A landscape with many valleys, sampled at points; each row gives a point and its height.
A ball rolls from a point to the lowest of its 2 nearest points, and stops where none of them is lower. Distance is the straight distance between rows; heights are no part of it.
Z_25: [  7 -28 -26  -5   1 -10   7  30  -3   9   0 -19   2  12  42 -29   6   8
  18  10  -8  22   4 -14]  (h 353)
Z_739: [ 25  13  28  13 -24  -9 -15   2 -11  17  28  13   4 -16   5 -18   9  21
  28 -18   0  -9   2  14]  (h 652)
Z_310: [ -2   3   9   9 -21  18 -19 -13   5   1  -5  14   3  -2  -4   2  -9 -44
  27 -26  17 -16   5 -14]  (h 595)
Z_695: [  3  12 -13   4   0   2   5  11  13 -10 -20  12 -19 -30   3  -7  10   9
 -10  21  10  -6   9   1]  (h 390)
Z_947: [ 10   1   6 -16   2 -13 -20 -11  -5  -6  18  -1  26  24   0   5   8  -3
 -16   0 -10  17 -24 -12]  (h 349)
Z_894: [ -6  23 -35  26  -1   1  -9 -17 -15  -2  13   1 -16   4   1   0  23   1
  -4  19  20   9   5  -2]  (h 597)
Z_356: [-15 -10  19 -15  18   8   3   3  24  -4 -12  -9  16  16 -19   3   1 -16
   1 -21 -13  10 -37 -16]  (h 532)
Z_903: [ 13 -28 -18   5  15  -2  15   3  -2   4  -7 -19 -15   8   1  13 -15  18
 -17  15 -24  14  20   2]  (h 355)
Z_945: [-10  19   5 -16  12 -18 -15  14  30  10 -22   0  -9  -1   4 -11   9   0
  28  -4  -5  -1  -2  -5]  (h 478)
Z_749: [-13   5 -26  -8  13  -2 -10  14   1 -21 -12  21  16  -6  -4  -3 -17   5
   3   3  30  11   1  15]  (h 531)
Z_5: [  8   5   4  20  -9 -17  -9 -26  -8 -20 -16  26   0   6   7   4  -2  -8
   0  -9  28 -24   6  -8]  (h 472)
Z_207: [-10  22  -6  14  -3 -25  -3  11   7   2 -28   4 -16   4   6   5   6  -6
  23  16  -7   0   3  -2]  (h 455)
Z_354: [ 17   0  12 -17  -1  -5   6  15 -27   6  18   1   0 -17  13   0   4  19
 -34 -11   7   3  -1   9]  (h 413)
Z_950: [  6  -8  21   5   9  10  21 -19  11   1   9  -5   2  23 -42  22  -4  -7
  -6 -11 -38 -19  -4   1]  (h 232)
Z_71: [ 16  -3   3   4  -9   9  12  33 -13   6 -10  10   6 -24   8 -28   2  -4
 -25  -2 -13  12 -14 -11]  (h 319)
Z_720: [ 15  -5 -10   6  21 -21  -6   7 -11   5 -16  -3 -18  -6   5  -1  19  22
  34  -5 -19  -3  29   3]  (h 650)
Z_814: [ 10   4 -26  19   0   6   8   9 -28 -17 -26  -3 -13 -17  24   7  19   6
 -33  18  -1  20   1   8]  (h 437)
Z_112: [ -6  -8  -1  31  36  -2  22 -39 -20 -17 -27 -23   0  20  15  26   5  14
  -4   7  -5  16  24   0]  (h 246)
Z_85: [  3  15   5  15 -13  -6   8  12 -25   8 -12   9  -1 -30  17 -15  11  15
  31  -2  26  -4  25  10]  (h 266)
Z_194: [ -4  21  -1  27   5  15  -2  -2 -18   2  -1   1 -21   1  -7  14  40   7
  -5 -13  -9   5 -15  -2]  (h 252)
Z_227: [-13  13  -7   3   8 -10   7 -23 -10 -28   8   7  34  12   4  13 -17   8
 -35  20  21   3  -8  29]  (h 441)
Z_780: [  2  13   3   9  -5  15   5   8  11  -2  -8  18 -23 -46 -12 -12  -1   8
  -7   1  15 -24   3  14]  (h 360)
Z_436: [-18  -8   0   2 -27  -5  -2  12   3   6  12  -7  16  33 -21  20 -21  -8
   2   5  -5  13  -7  19]  (h 465)
Z_584: [-24 -10 -17 -17   9  14  12  13  16 -26 -11   7  22   8 -15   1 -25   3
 -28   5   3  20 -21  25]  (h 560)
Z_859: [ 13   9  12   6  -6  12   7   8  12  27   8 -17 -32 -17  17 -12  30  19
   4  15 -18 -10   4  -1]  (h 348)
Z_145: [-12   2 -22  -8  14  -2   1 -17  -3 -17  17  -3  18  13  -1   2  -3  -1
 -22  14  20   6  -3  -3]  (h 459)
Z_777: [  2 -14   5   2  24  -7  22   9  -7  11 -24 -12  -3 -25  14 -39   8   0
  20 -13  -6   3  18 -11]  (h 639)
Z_39: [  1   0  20 -23  -9   0  -9  -7 -15  -5 -10   1  11  -8  29  -3  10  -9
   7 -26  10 -10  11 -22]  (h 242)
Z_387: [-15  -1  -5 -27  16  -7 -18  20   5   3  23  -5  11  19  10  -7  13   9
  16 -17   6  14 -20  -7]  (h 289)
Z_759: [ 20 -27 -17 -10  28  -5   2  17  -6  -3   2  -9   7  13   1  -8  -2  13
 -17  -5 -22  31 -13 -20]  (h 483)
Z_927: [ 13   7   2  20 -11  -3   9   8 -16  -1   0  26 -16 -33  10  -1  12  21
   7  -8  17 -24  13  17]  (h 316)
Z_357: [ -8   6  13 -28   4   9 -30 -21  11  -5  13   1   8  -8 -18  25 -11  -9
  -1 -21  26 -18  -1   5]  (h 585)
Z_896: [-10  13  11 -18  -1  -6 -12  14  -3  25  43 -13  -7  -6  -3 -13  -4   6
  -5   0  14  -1   1  15]  (h 533)
Z_850: [ 23  19   9   6  -6 -22 -35 -22   6 -15   7  16  -1  14   2  16  19   2
 -20  25   3 -13 -18  -3]  (h 389)
Z_466: [ -7  12   4  14  18  -7  12  -3  -5  -9 -23 -20  12  18  29  26   6  23
 -28   9 -12  36 -15  14]  (h 380)
Z_326: [-11   0   6 -12  -4  13   6   7  -1  31  38  -3 -23 -20 -20 -11  -4  13
   4   0   8 -15  12  29]  (h 514)
Z_851: [ -5   4  -7  14  -4  -8  -1 -23  -1   7  -7   8  -4 -27  11 -20 -20 -21
  24 -14  25 -18  26  -9]  (h 205)
Z_317: [ 10 -20   5 -25 -12  20 -22  15  13  12  24   3  -8 -11 -16   7 -15  -1
  14  -2 -10 -21   9   5]  (h 582)
Z_167: [ 20  -9  26   5  -1  16  23  10  12  23  10 -17 -17 -31   6 -35   9  17
  -2   9 -14  -1   2  -1]  (h 376)
Z_698: [ -3 -12   6   9   7  -8   9   0  22 -11 -13 -11   3  34   2  17   8   7
  10  15 -20  15 -13  -6]  (h 420)
Z_996: [ 11  11  14  11 -25 -11 -34  -3  -1  -7   5  27   1   4  -7  14  12 -16
  -6  14   9 -15 -24  -6]  (h 409)
Z_726: [ -4  15  13  14 -25  -8 -16  -4   2  12 -12  11 -10   6  -2 -11  -8 -39
  21  -5  -5 -14 -10 -15]  (h 580)
Z_119: [  0 -13  -7  15  10  -3  18 -13  -8 -23 -24 -10  -3  17  21  29  12   8
  -7  23  -1  13  22   5]  (h 292)
Z_872: [  8   1  28  -8  -5  24  -9   4   2  33  10 -12   9 -19   1 -22 -19 -17
  16 -41   7  -6  -8 -12]  (h 270)
Z_359: [ -4  13  18  24 -30 -15  -3   0   3   7 -31  10  -7   8 -10   0 -16 -40
   1   1 -12  -2  -8   2]  (h 570)
Z_472: [  4   1 -10   9 -22  10 -16   8  12 -17   0  17  10   5 -24  10  -7 -12
 -16  38   0   4 -19  24]  (h 381)
Z_373: [ -1 -20   6 -18 -11  29   0   2  20   3  22  -2   2   2   2 -11  16 -17
  -4  13  -4 -14   1 -23]  (h 574)
Z_347: [  7 -20  14 -14 -20  18 -16  23  17  19  34   0   1 -20  -4 -15 -17  14
  13   8  -5  -6 -12   5]  (h 563)
Z_485: [-14   1  13 -12  10  -2  -6 -28  13 -19 -13   9   9   9 -20  24 -30  -6
   4  -9  17  -6   2  10]  (h 565)
Z_829: [ 19   4  23  30  15  -6   8 -16 -16 -10  -1  -3  17  26  -4  29 -10  19
 -16  11 -15  10 -12   9]  (h 473)
Z_694: [-12  -3   6 -35  23 -13  -4  20  29  13  -5 -19  -1  -7  25 -32   3  -1
  17   0 -10   0  -7 -17]  (h 503)
Z_254: [-17  -8 -14  -3  12   1   6  -7   2 -24 -26 -13  -5  24  24  38  32  19
  -9  30   3  16   7  11]  (h 326)
Z_671: [ -3   3   7  -4 -26  15  -4   3 -16  13  18   9  -5 -19  -8   6 -16  -4
 -31  -6  19 -22  -4  13]  (h 392)
Z_448: [ 34   4   8  10   1 -15  -7 -16 -18  -7   2   8  -7  12   0  30  -4  13
 -29   1  -5   3   0  11]  (h 453)
Z_627: [-20  -6   1 -22  22   9  10   5  21 -14  -6  -2  23   9 -15  -7  -8  -3
 -21 -18  -9  24 -36   2]  (h 546)
Z_676: [ -8   6  21  13 -13   7 -12 -17  26 -14 -27   9  18  -5  -6  13  -8 -44
  -6   6   3  -1 -34  -2]  (h 438)
Z_419: [ -1   5  14  15  -9   1 -13 -23  12  -7  -7  15  30   0 -14   2  -7 -36
 -25  22 -10   8 -43   0]  (h 419)
Z_324: [-20  -2  -3 -31  20   0   2   6   8   6  24 -15   3 -20  14 -34  -3  12
  10 -11  30   0   7  -1]  (h 594)
Z_660: [-14   3 -15  19 -18  -3  -7  22  -9  -7  -3  19   6  16 -11  -8   9 -16
  21   1  -3  18 -20  -1]  (h 526)
Z_764: [ -2 -12 -11   7 -11  22   6  12 -30  -4  15   2 -11 -12   9  12  29  24
  -4   8  17  -2  19   2]  (h 479)
Z_680: [ -8  17 -34  13   1   3 -25  -9  -9  -6  27   6   3   0  -1 -20  13  -5
   6  23  12   9 -10  -4]  (h 588)
Z_206: [  9  -4   2  -4  -6 -16  18 -10   0  -8 -22  -1  10   5  13  -6 -10 -19
 -36  11  -2   4  10 -13]  (h 405)
Z_269: [-20   6  15   8 -11  -3   9 -19   8 -23 -39  10  24  15  17   8 -23 -26
   1 -13  17   2   0 -10]  (h 468)
Z_813: [ 17   1  -7   6   3  -5  13 -29  18   6  12  -6 -22  -3 -18   2 -14 -17
 -29  17  -5 -25  16   3]  (h 508)
Z_370: [  8  14   4  13   4  14 -32 -23   3  -2   6  22   4 -26  -8  -2  -5 -15
  27 -26  17 -30   1 -12]  (h 611)
Z_579: [ -9  -4 -19   1 -18   6   0  12   5   3  17   3  19   0   9 -29 -16 -16
  -2  13   1  13   4 -11]  (h 427)
Z_165: [ 13 -10  18 -13 -13   1 -13  20  12  33  50 -14   0  -9   4 -27   0  23
  16  10  -4   2  -5  13]  (h 548)
Z_645: [  8   7 -18   0   1 -12  -1  -2   6   6  19 -10 -12 -16  10 -18  -9   5
  -3  24   8  -7  28  -2]  (h 541)
Z_619: [ -9  -2 -12  -9   6 -12  -2   7 -18  -4  14  12   0  -4 -31  13 -28   8
  -7 -23  23  -6  11  20]  (h 573)
Z_972: [ -9  -6  -9   6  12  11  25  -3   9   5   3 -15  -7 -23   7 -39   5  -2
  22   5   3  -2  25 -22]  (h 625)
Z_966: [ -3   9  14  13 -18  11  -1  -7  -6  24  21  -1 -17   9 -16  -1  26 -19
   4   9 -17 -16  -4  -3]  (h 321)
Z_990: [-30  14   0  -2 -12  -8   6   3   7  15  -1  -4 -14   0 -18  -7 -15 -30
 -10   7  14  -7   3  14]  (h 303)
Z_505: [  3  -6  10   8  -9  28  16   8 -14  10  20  -6 -15 -20  23  -3  29  43
   8   8  17   5  18  13]  (h 504)
Z_821: [  5 -13   0  11 -28  11 -24  23 -16  -5   3  22   8   9 -18   2  -8 -18
  22 -11  -8   4 -11 -12]  (h 506)
Z_306: [  1  -7  -2 -27  -8  -3 -28  21  15   0  -2   4  22   2  21  -9  -7  -6
  15 -15   3  12 -17  -8]  (h 235)
Z_554: [  7 -11 -11  -2  17 -19   6   1 -15  -8 -26  -3 -11 -11   6   5  13  13
  10  -3   0  -7  25  -3]  (h 660)
Z_818: [  8  -7   1 -11   6   4  -1 -15  26   1   3   1 -10 -14 -27  -6 -18 -19
  -9  10 -10 -27  10  -9]  (h 490)
Z_218: [  8 -31   1 -12 -11  22  -3   3  16  15  29  -8  -8  -2  11 -15  16  15
  24  10 -10 -15  19 -19]  (h 553)
Z_534: [ 13 -15   3  -6   0 -20  18  -6   3  -5 -11 -16  -1  11  -1   7 -23  -1
 -18  23 -11   2  19   3]  (h 383)
Z_666: [  5 -11   6  -8  33  -6   4 -10   4  -9   4 -23  -4  23  -1  38   3  32
 -18   1  -5  10   0  10]  (h 505)
Z_781: [  4  16  19  22  -9 -24 -11 -35  10 -11 -21  22 -10  10  -6  16  -8 -19
  -6 -11  20 -30 -10   0]  (h 454)
Z_888: [ 21 -19 -20  -6  15   2 -11  12   7 -11   8  -1   0   7  -1  -2   6  17
  -1  15 -20  15 -10 -18]  (h 466)
Z_121: [-16  22 -15 -10 -14 -12  -2   6  -6  -2  -9   2  19   2  34 -17  12 -10
  24  -2  16  12   8  -6]  (h 261)
Z_122: [ -5  -1 -20  33   0   4   6  29 -21   6   3   0 -12   5 -11  -6  14   2
  27 -15 -13  16  -6  -9]  (h 545)
Z_79: [ -4  14  12  -6  20 -22  18 -10  -3  -5 -11 -22  23  25  24  20 -14  18
 -27  15  -9  23  -9  24]  (h 398)
Z_401: [ 18  23  -7  -8  10 -18 -25 -16  -1  -6  16  -4   1  13   0   7  19   7
 -24  19   2   7 -22   0]  (h 371)
Z_784: [-15  -6 -13 -18  23   5  12 -14   9  15  21 -17   4  -6   7 -33  -7  -9
   3   4   8   0  12 -22]  (h 610)
Z_864: [-19   7 -23 -15  -8  17 -13  13  16 -20  -2  18  20  -5   2  -3   9   2
  -9   9  23   9 -20   9]  (h 510)
Z_520: [ 40 -28  -7   5  12   0  11 -11 -20   6   2 -17 -10  16 -10  21 -18  15
 -17 -10 -39   2  21   1]  (h 320)
Z_650: [-11  13  -3  12  18   8   7  -5  15 -30 -21 -14  12  27  20  29  16  26
 -20  28 -11  25 -17  11]  (h 359)
Z_178: [ 11   4  -1  17   5   1  -5  -2   0   7 -10   3 -23  -5  -2   7  32  11
  33  -5 -32 -12  19  -4]  (h 638)
Z_281: [-11  16 -25   8   4 -20  -8   0  -4  -9   5  12  13   8 -33   6 -32  -4
   3   3  23  12  -4  26]  (h 554)
Z_631: [ 11  -4 -31   4  -2  -2  -1 -17 -10 -10  16   1  19  15  12  -8 -14  -8
 -12  20   1  12  11 -11]  (h 452)
Z_831: [-13  -4  -1  -7  25   1  12  -3  17 -20 -15 -11  26  39  18  10  15   8
  -3   8 -19  28 -28  -6]  (h 391)
Z_287: [-10   9  16  17 -10   1  18 -19  -6 -21 -25   9  41  22  20   8 -25 -19
 -13  14   3  13 -14   6]  (h 445)
Z_569: [  6 -10   5  13  -1   1  16  10  18 -13 -31   6  -8   5 -27  22 -17   9
  -6  17 -19   0  -5   9]  (h 312)
Z_746: [ -7 -12   1  25  28  -9  28 -14 -31  -6 -12 -23  -9  21  -2  26  -4  22
   3 -14  -7  18  20   6]  (h 194)
Z_368: [  9  20  22  20  -5   4  -2 -14 -18  11  20  18  -6 -14   0 -15  25  27
  41 -18  11 -14  -1   7]  (h 642)
Z_800: [ -6  15   2  14 -20  14   8   1 -24  30  30 -10 -24  -1   4  -3  23  -3
 -21   6   0  -7   1   1]  (h 347)
Z_78: [ -5   7  13  -5   6   0  -1  -7  -7  15  -2  -3   8 -26  16 -27 -22  -2
  37 -29  28  -3  27  -6]  (h 115)
Z_149: [ 33   0   6  -7  -2  -1  -4   5 -20   0   3   6 -12 -17   5  17   6  20
 -37   2  -4 -16   1   4]  (h 433)
Z_346: [-13   7  -1   5  -8 -12   3 -18 -13 -28 -29   9  14   5  13  15   6 -14
  12 -21  27   4   7  -8]  (h 491)
Z_270: [-26  15  -9   8 -20  -2  11 -15   5  10   1   6 -14  -6 -12 -13 -16 -27
  15   1  21 -18  15   0]  (h 268)
Z_93: [ 28  -1 -10  -5  -2  -7   4  22 -18  -3   0   4  13 -32   7 -25 -17  17
 -14   5   1  19 -14  -7]  (h 354)
Z_907: [ -1  -1   7  12 -14   6   3  -5   0 -11   4  13  18   0 -13   4 -18 -21
 -35  19  -2   7 -24  12]  (h 403)
Z_756: [ 18  -3 -20   8   3   1   5 -15   9  17  15 -21 -29   0  -4  -2   1  -6
 -13  29 -16 -13  22  -5]  (h 523)
Z_649: [ -1  -3   3  -7 -22  -3  29  -1  -6 -14 -24 -10  29  20  26   4 -22 -15
 -32  16 -10  19  -4   4]  (h 424)
Z_136: [ 10  17 -12  23  -6  21  -9 -16  -7  -2  13  -3 -36  -8   6  11  32  11
 -14  31   4  -2   6   0]  (h 608)
Z_318: [-10   5   3  -2   1  11  25  -6  -1  19  24  -6 -18 -23 -12 -11   4   4
  -8  -9   7 -22  22   8]  (h 495)
Z_830: [  2   6   9 -13  28 -13   0 -17   7 -10  -7  -4  -7  11 -22  32   0  25
 -19  10   1  -9  -5  17]  (h 522)
Z_195: [ 34  -8   0   4   2   0 -15  -4   1  -3   9  10  -4 -18 -13 -19   4   9
  10  -3 -21 -14   7 -16]  (h 439)
Z_607: [ 13   6  12  -7 -25 -17 -10  -4  -6  22   7  10 -16   4  -6  11 -13  -2
   4 -17 -19 -30  19  12]  (h 109)
Z_190: [ -4   8   9 -10   4 -14 -16  -5  -5   9  25  -7  16  30  -6  -7  16  -8
   9 -16   0  12 -24 -16]  (h 325)
Z_948: [-16 -10 -27 -11  -2  -9   5  12  -7   5   4 -11  19  28  36 -19  18 -11
  18   2  -1  20   2 -13]  (h 309)
Z_458: [-18  -3   8 -12  -3  35 -13  11  28  -7  -5  12  -4 -20 -18   3  13 -18
   8  -4   2 -15 -20  -7]  (h 476)
Z_215: [  5  11   3  11   6  18  -4   3 -10  -5  -1   4 -12   0 -15  18  30  16
 -36   8  -2   6 -25   0]  (h 283)
Z_863: [ 16   5   9 -10 -19 -14  -9   7 -11   9  -9   4   2 -11  21  -8  -9  -5
  -2  -8  -2 -21  16  -5]  (h 187)
Z_475: [  1  10   5   1  20 -24  15 -33 -16   3   4  -9 -13   4 -15   7  -8   2
 -19 -18   6 -13  13   2]  (h 458)
Z_643: [ -8  12 -42  12  10  -5  -9   9 -18   2  24   1   6  10   6 -25  16   4
   9  -4   3  32 -10   0]  (h 576)
Z_454: [ -2  18  11   4  11 -25  20 -14  -7  -6  -5  -3  26  10  10   5 -37  -5
 -33  14  12  12  -5  31]  (h 421)
Z_404: [-17  -1 -17 -28  22   1   2  10  10  -1   4  -8  -6 -28   7 -11  13  24
   7   3  30  -3  20   8]  (h 577)
Z_530: [ 13 -21  11  -2   2 -15  11   2   6 -10 -22   1   2  24 -21  33 -28  22
  12   5 -32  -5  14  13]  (h 256)
Z_876: [ -7   8  12   8  33 -18   9 -24   7 -19 -13   5   7  11 -19  29 -12  15
  -2  15  14 -13   0  20]  (h 540)
Z_727: [-15 -27  -3 -41 -10   2   0  21  29   5 -10 -11   6  16  19   0 -16  -3
 -12   6  -4   1   5  -7]  (h 601)
Z_349: [ -6  17   4  20  19 -34  20 -29  -9  -5  -4  -2   4  13   7   8 -23  -6
 -29   2  13  -2   4   9]  (h 440)
Z_161: [ -1  -2 -34  25  12  -3   2  11 -24  -9   3  -2   3  23   5  -4  19  12
  22  -8   0  36  -4 -10]  (h 562)
Z_339: [-18  11  -6  13  16  15  11 -12 -19   0  11   0 -21   5 -19  14  30  18
  13 -25   3  -2   1   4]  (h 207)
Z_560: [ -4  -7  18  10 -11  15   1 -13   5   9  11   6  -3   7 -37   6  13 -27
   8 -14 -28 -19 -14 -11]  (h 285)
Z_952: [ 12 -24   3  -9  -7  18   9  18   4   9  31  -5  -8 -19  13  -9  16  41
  21   7   2  -2  24   4]  (h 528)
Z_94: [ -8  13  11   5 -29   9  -5  11 -22  14  18   5  -4 -12   3  -6   8 -22
 -25 -10  10  -1 -18   4]  (h 370)
Z_353: [-31   7   0 -24   1  17 -23  -8  24  -6  -9  -9  33  28  10   9 -20 -26
   6 -13  19  12 -16   5]  (h 613)
Z_108: [  8  -5  24  -9 -22  28 -13  28  -2  27  11   1  18 -17   9 -26 -19 -14
  10 -24   8  15 -24  -4]  (h 223)
Z_624: [  1   4   5  13  -2  10 -12 -11   2  -4   7  24   0 -22 -10 -10  12  12
  49 -27  12 -23  12  -3]  (h 627)
Z_585: [  7  -2  -4 -13 -12   0 -45  15  24   4  -4   5  16  -4   4  -6 -20 -17
  28   2   1   6  -9 -10]  (h 282)
Z_989: [-26  13  -7  13  -5   1  16  15   4  24   4   2 -36   4 -16   5  14  -7
  20  -1  -4 -14  16  16]  (h 404)
Z_103: [-18 -21   2 -32  -7  17  -9  -7  14 -24  12  -6  26  23   3  15 -17 -17
  -2 -10  11   5  -4 -14]  (h 599)
Z_637: [ 24  -8   4   9  14   5  18 -18  -6   1   3  -9 -19  22 -26  27  -2   8
  -7 -15 -42  -1   9  11]  (h 281)
Z_261: [ -2  -7  10 -32  -9  15 -29  -4  12   4  30  11   1  -7 -18  14   1  -3
  -3  -6  12 -27   1   6]  (h 598)
Z_890: [  9 -11 -23  11  -6  13   5  10 -25 -16   2   1   1 -12  26  -5  28  16
 -13  15   7  15   6  -4]  (h 457)
Z_621: [ -5   0   5  -8   2   1  12   5   5  11   2 -14 -12  -1  16   3  38   6
  -6   1  -2   0   6  -9]  (h 315)
Z_47: [ 30 -16   3   2   1  15   2  19   6  11  -4   0 -10 -22  -4 -32   2  14
  15   0 -27  -3   1 -11]  (h 410)
Z_63: [ 10  12  -9 -12   5  -8  -7  19 -17   2  12   2   9 -28  19 -17   2  23
  -5   1  17  13   0   3]  (h 385)
Z_153: [  0   9  -4   0  17 -13   1  -5   7  -2 -11   0   3  -2 -15 -13 -15 -19
  10 -13   0  10  -9 -16]  (h 489)
Z_422: [-13  10  -2   2   0  -7  10   3 -21   7   0  -1  10 -12  22 -28   5   5
  33 -13  27   9  18  -8]  (h 202)
Z_934: [-30   3  12  -3  -7   9   6  14  12  23   8  -2 -20   2  -9  -8  23   5
  36 -17  -9 -12  -3   7]  (h 372)
Z_752: [ -7   3  -4 -22 -10  22 -19  20  19 -12  -1  12   6 -16  -9  -4  11  -7
 -18   9   3  -4 -19  -2]  (h 494)
Z_338: [  5 -15 -34  10  27 -25  14   7 -16  -4 -31 -10 -15 -16  10  -3   3  -4
   6  14  -2   3  38  13]  (h 672)
Z_760: [  7  -1 -18  -5  30 -28   8   9  -9   0  -3  -4  10   1  -4 -18  -9   2
  -5 -11  -9  30 -10  -2]  (h 501)
Z_41: [-11 -18 -14  -7 -14   0  19  26  -1  19  10 -11  -1  -3  22 -22 -12  -4
   4   7  -1   8  14  -8]  (h 397)
Z_303: [ 10 -25  15 -17 -22  24  -2  -4 -13  -7  -3   4  10  -2  19   5  -1  -9
   9 -24   4 -23  16 -30]  (h 293)
Z_312: [  2  -9 -13 -10  -6  -5 -38   7  24 -11  -4  13   1   4 -18  10 -24   1
  28  17   0  -4  -2   7]  (h 336)
Z_350: [-19   0  -7  10  17  -3  29  -7 -27  -3  -5 -13 -15  13 -17  29  11  19
   0 -18   0  -1  24  12]  (h 137)
Z_418: [-10   0  12 -13  16  -6 -12  -4  19   6 -11  -4   5  11 -18 -14 -18 -24
  26 -28 -16   6 -12 -24]  (h 509)
Z_729: [-18   3 -14  10 -22   2  12  18 -18   4 -16  10   5   4  -1 -14 -10 -20
  14 -23  10  21  -6  -5]  (h 543)
Z_82: [  9  19 -14   8   5  -8   7  -3   5 -16 -26  -3  -9  -7   6  15   5   2
 -29  31   6  10  -7  11]  (h 417)
Z_381: [ 19 -14   8   5  31   0   1 -18 -20 -14  10 -22  11  25  -2  38  -1  36
 -19   5 -18  22  -9   3]  (h 492)
Z_441: [  0  14   9 -15  14 -15  15 -14  -8  16   3 -10 -18 -30   0 -14  -9   0
 -13 -16   7 -26  14   4]  (h 477)
Z_189: [  2  -5 -10  -2  11   3  -1 -10   2  -8   7   9  -7   1 -24  -6  -7   5
  12  -9  -9 -10   5  -6]  (h 464)
Z_742: [  7 -23   7   4 -29   1 -18  17  -6  -3  -2  11  18  23  -9  13 -28 -17
   2  -2  -6   9 -15  -1]  (h 486)
Z_469: [ 18  11  18  20 -20 -10 -24 -19   7  -3  -4  24 -13  -8 -19  16  -2 -21
 -11  -8   4 -39 -12  10]  (h 432)
Z_60: [ -8 -27   3 -26   9  -1  13  16  25   2 -32 -10  -4  -2   2   4 -20  -5
   7 -13 -13  -6  12  -4]  (h 617)
Z_113: [ 13   7 -12  28  -3  22   1 -11   0  -3  -2  14 -29 -15  -1   0  31  12
  20  19  -5 -21  17  -6]  (h 622)
Z_499: [  1  12  28  -8   5  15  -6  -8  10  22  21  -2   1 -22  -7 -17  -2  -1
  13 -34   1 -13  -8   0]  (h 306)
Z_465: [ 12   1  24  -1   3  -5  19   8 -10  20 -26  -3  -6 -27  12 -25   0   0
   7 -30 -13  -2   4 -16]  (h 651)
Z_272: [ -1   3   7 -17   4  -5   6  -1  -1  -2 -13  -7   5  10  19  -1  32  -3
  -3 -10  -7  -4   1 -32]  (h 286)
Z_949: [ -2  -7 -34 -15  16  -2   7  -1   3  -3   3 -19  -8 -22  19 -20   5  10
 -10  25  11   0  27   7]  (h 556)
Z_172: [ -8 -15  13  -2 -17   4  11  15  21  -6  -3  -2  10  36  -4  26  -3   2
  -5  20 -21  12 -19   6]  (h 443)
Z_139: [  5  -2   4   0 -12  -2 -19   9  25 -15 -27  20  -1  -2 -18  19 -14  -8
  -8  19  -4  -1  -7  15]  (h 352)
Z_713: [ -6  -1   0  30 -18 -12  24   5 -19   4 -14  14  -3   8 -11  -5 -15 -28
  -6 -12  -4   9  -4  -1]  (h 558)
Z_902: [  0 -12   8  -8 -20  17  13  40  -6  12  -9   2  11 -18  22 -20   2   1
   4 -20  -3  18 -17  -6]  (h 278)
Z_43: [ 15  -5 -10  16   7   7  -6   1   5  -7   0  -2  -3  25  -7  21  17  15
   3  13 -20  11  -6 -13]  (h 446)
Z_482: [ 18 -14   8 -15  -6 -14  -4  12  -6   8  -5   1  -5   5 -24  21 -26  11
  -1  -7 -28 -13   9  11]  (h 193)
Z_804: [ -9  18  -8  18   2 -18   9  -5  15   5 -11  -1 -36   6 -18   5   7 -10
  15  14 -12 -16  13  11]  (h 430)
Z_392: [-21  13  23 -15  -3   0   6   4   0  26  17 -11  -1   2   4  -8  17   3
  22 -31   4 -12   0  -6]  (h 341)
Z_893: [-10 -22  -8 -39  -6  19  -1   3  18  -6  16 -12  13   4  10  -1 -13 -17
 -13  -1   6  -3   2 -18]  (h 589)
Z_146: [-16  11  20  -5  -6  20 -17  -8  23  -6 -30   9   3 -12 -25  12   3 -35
  -3  -7   4 -11 -30   5]  (h 456)

For each start below, name the point where the ball stops.
Z_347 => Z_454
Z_269 => Z_950
Z_161 => Z_698
Z_781 => Z_306
Z_79 => Z_350
Z_485 => Z_108
Z_945 => Z_108
Z_281 => Z_607
Z_554 => Z_698
Z_368 => Z_698
